Points on a hilly landscape, in no order, each with its height.
From any point a ball rolls to the lowest of the 4 points nearest to it. It stops when none of these is lower. Distance is the straight distance between rows; heights are no part of it.
j_956 height 4.35: [ 11   6   2  17  16   7  11 -20  -3   3]
j_608 height 7.95: [23  7  7 16 30 -4 20 -8 13 10]
j_893 height 2.03: [-28 -25 -15   9 -12  25 -22 -19 -24 -21]
j_119 height 4.37: [ 31  -8   4  34  44  -7  36 -14  24  14]
j_814 height 6.29: [-1  8  4 -8 -9  1 -5 -3 -6  2]
j_187 height 6.40: [-27 -25  -8   0 -29  19 -24  -6 -24 -18]
j_848 height 2.07: [-18 -10  -3   1 -13  13 -15 -13 -18 -11]
j_887 height 7.00: [ 19  27  -1  -4  31 -38  24  48  43   6]
j_601 height 5.23: [ 24  11   4   5  33 -29  26  20  30  13]
j_591 height 5.08: [ 5  9  6 -6 -2 -2 -1 -3 -4  3]
j_382 height 2.98: [ -7  -6  -6  17   5  20  -3 -29 -15  -8]
j_857 height 6.26: [ 24  13   6   7  29 -20  21  11  22  16]
j_583 height 2.50: [-10  -6  -2  10  -5  16  -7 -22 -17  -8]
j_500 height 6.08: [ 22  21   0   4  34 -37  28  37  38  14]
j_34 height 3.92: [-17 -11  -1 -10 -26   9 -18  -3 -15  -7]
j_569 height 6.00: [ 13   2   0  23  23  15  12 -27   0   4]
j_148 height 6.72: [-28 -23  -5  -4 -30  18 -22  -1 -23 -16]
j_577 height 4.20: [  7  16   7 -14  -2  -9  -1   6   5   7]
j_497 height 6.39: [-26 -23  -4 -19 -45   7 -24  11 -15 -11]
j_62 height 6.10: [-11  -3   2 -14 -21   3 -13   0 -10  -4]
j_545 height 3.76: [ 14  21   2 -11  16 -22  11  22  19  15]
j_233 height 3.30: [-21 -15  -1 -23 -41   3 -23   9 -14 -10]
j_593 height 7.16: [  6  -1  -4  26  18  19   9 -32 -10  -3]
j_803 height 4.72: [ -3  -6  -7  22  12  21   0 -32 -13  -5]
j_330 height 2.23: [-17 -11  -7  13  -1  21  -8 -27 -19 -12]
j_904 height 0.36: [-35 -35 -16  10 -18  29 -25 -15 -27 -26]
j_928 height 2.09: [ 27   1   5  29  38   1  30 -20  15  13]
j_630 height 5.97: [ 24  14   7   4  22 -10  18   4  15  10]
j_858 height 3.62: [ 14  24   7 -14  12 -22   8  29  18  12]
j_174 height 5.31: [-25 -21  -4 -30 -55   4 -25  28 -11 -10]
j_764 height 3.07: [-18  -7   4 -27 -42  -2 -20  16  -6  -3]
j_840 height 6.07: [ -4   8   4 -17 -14  -3  -6   6  -4   1]
j_513 height 1.79: [-20 -17  -8   5 -14  21 -17 -18 -23 -16]
j_115 height 7.32: [ 22   3   3  21  26   6  18 -20   6   9]
j_566 height 5.36: [ 24  16   5   8  34 -33  30  26  35  13]
j_345 height 1.65: [-27 -20  -9   6 -14  23 -20 -18 -24 -19]
j_342 height 4.84: [-35 -36 -13   6 -28  24 -28  -7 -27 -25]
j_966 height 5.89: [ 18   9   5  12  23   1  15 -12   5   8]
j_725 height 7.55: [  5   0   0  22  18  18  10 -31 -11  -3]
j_964 height 3.50: [  0   1  -1  13   8  11   4 -21  -8  -1]
j_41 height 3.21: [ 10  24   5 -20   6 -20   4  25  15  10]
j_120 height 5.30: [ 24  -2   3  31  33   8  22 -23  10  10]
j_473 height 4.02: [-11   0   2 -30 -36  -5 -19  18  -3  -1]
j_656 height 4.47: [ 9 12  3 -9  6 -8  5  4  3  8]
j_747 height 0.74: [ 28   4   4  19  36 -18  32   3  25  16]
j_487 height 1.15: [ -6  12   5 -28 -21 -11 -11  18   4   4]
j_580 height 7.23: [ -8   4   3 -17 -22   1 -11   2  -8  -1]
j_715 height 3.90: [-16  -6   3 -23 -35   2 -19  12  -9  -4]
j_378 height 7.71: [-28 -32  -8  -6 -36  16 -24   6 -24 -21]
j_410 height 7.91: [-25 -25  -4 -12 -37  13 -23   5 -17 -15]
j_735 height 3.04: [ -3   1  -4  12   4  16  -2 -26 -10  -6]
j_122 height 6.42: [ 20  25   0  -4  30 -36  21  41  39  11]
j_991 height 6.14: [ 19  24   3  -9  25 -33  20  42  31  10]
j_218 height 4.42: [ 31   1   4  26  39 -12  33  -6  23  16]
j_59 height 3.54: [  2  -1  -1  17   9  14   0 -25  -9  -3]
j_813 height 0.76: [-21 -14   0 -27 -43   4 -22  15 -11  -7]
j_230 height 4.03: [  4   6   2   5   4   5   3 -15  -8   2]
j_55 height 4.82: [ 20  19   4  -5  25 -26  15  30  27  12]
j_317 height 3.26: [-32 -29 -19  18  -7  28 -22 -25 -25 -22]
j_152 height 1.85: [  4  24   1 -24  -6 -19  -2  21  12   7]
j_684 height 2.85: [-21 -12  -1 -29 -48  -1 -24  22  -8  -3]
j_952 height 3.81: [-15 -11 -10  20   3  25  -8 -33 -22 -12]
j_208 height 5.13: [14 10  6  3 12 -5  6 -7  3  5]
j_556 height 2.99: [ -9  -3   0  -3 -13  10 -11 -12 -11  -7]
j_649 height 3.67: [ 27   7   2  17  35 -22  29  11  29  17]
j_261 height 7.87: [20  8  5 12 25 -7 19 -1 11 12]
j_425 height 4.38: [ 18  17   6  -2  16 -10   9  12  11  12]
j_352 height 4.14: [ -4   9   5 -22 -16  -6 -11  12   3   3]
j_538 height 3.42: [  4  16   2 -23 -11 -13  -6  14   6   8]
j_525 height 5.32: [-12   2   4 -24 -27  -4 -13  10  -2   0]

Two balls start at each pair of points below. Name the first point that both come to, or write none.
j_545 / j_577 => j_487
j_473 / j_410 => j_813
j_840 / j_525 => none
j_858 / j_656 => j_487

For each start below, name the point where the ball stops.
j_378 => j_904
j_566 => j_747
j_601 => j_747
j_122 => j_487
j_425 => j_487
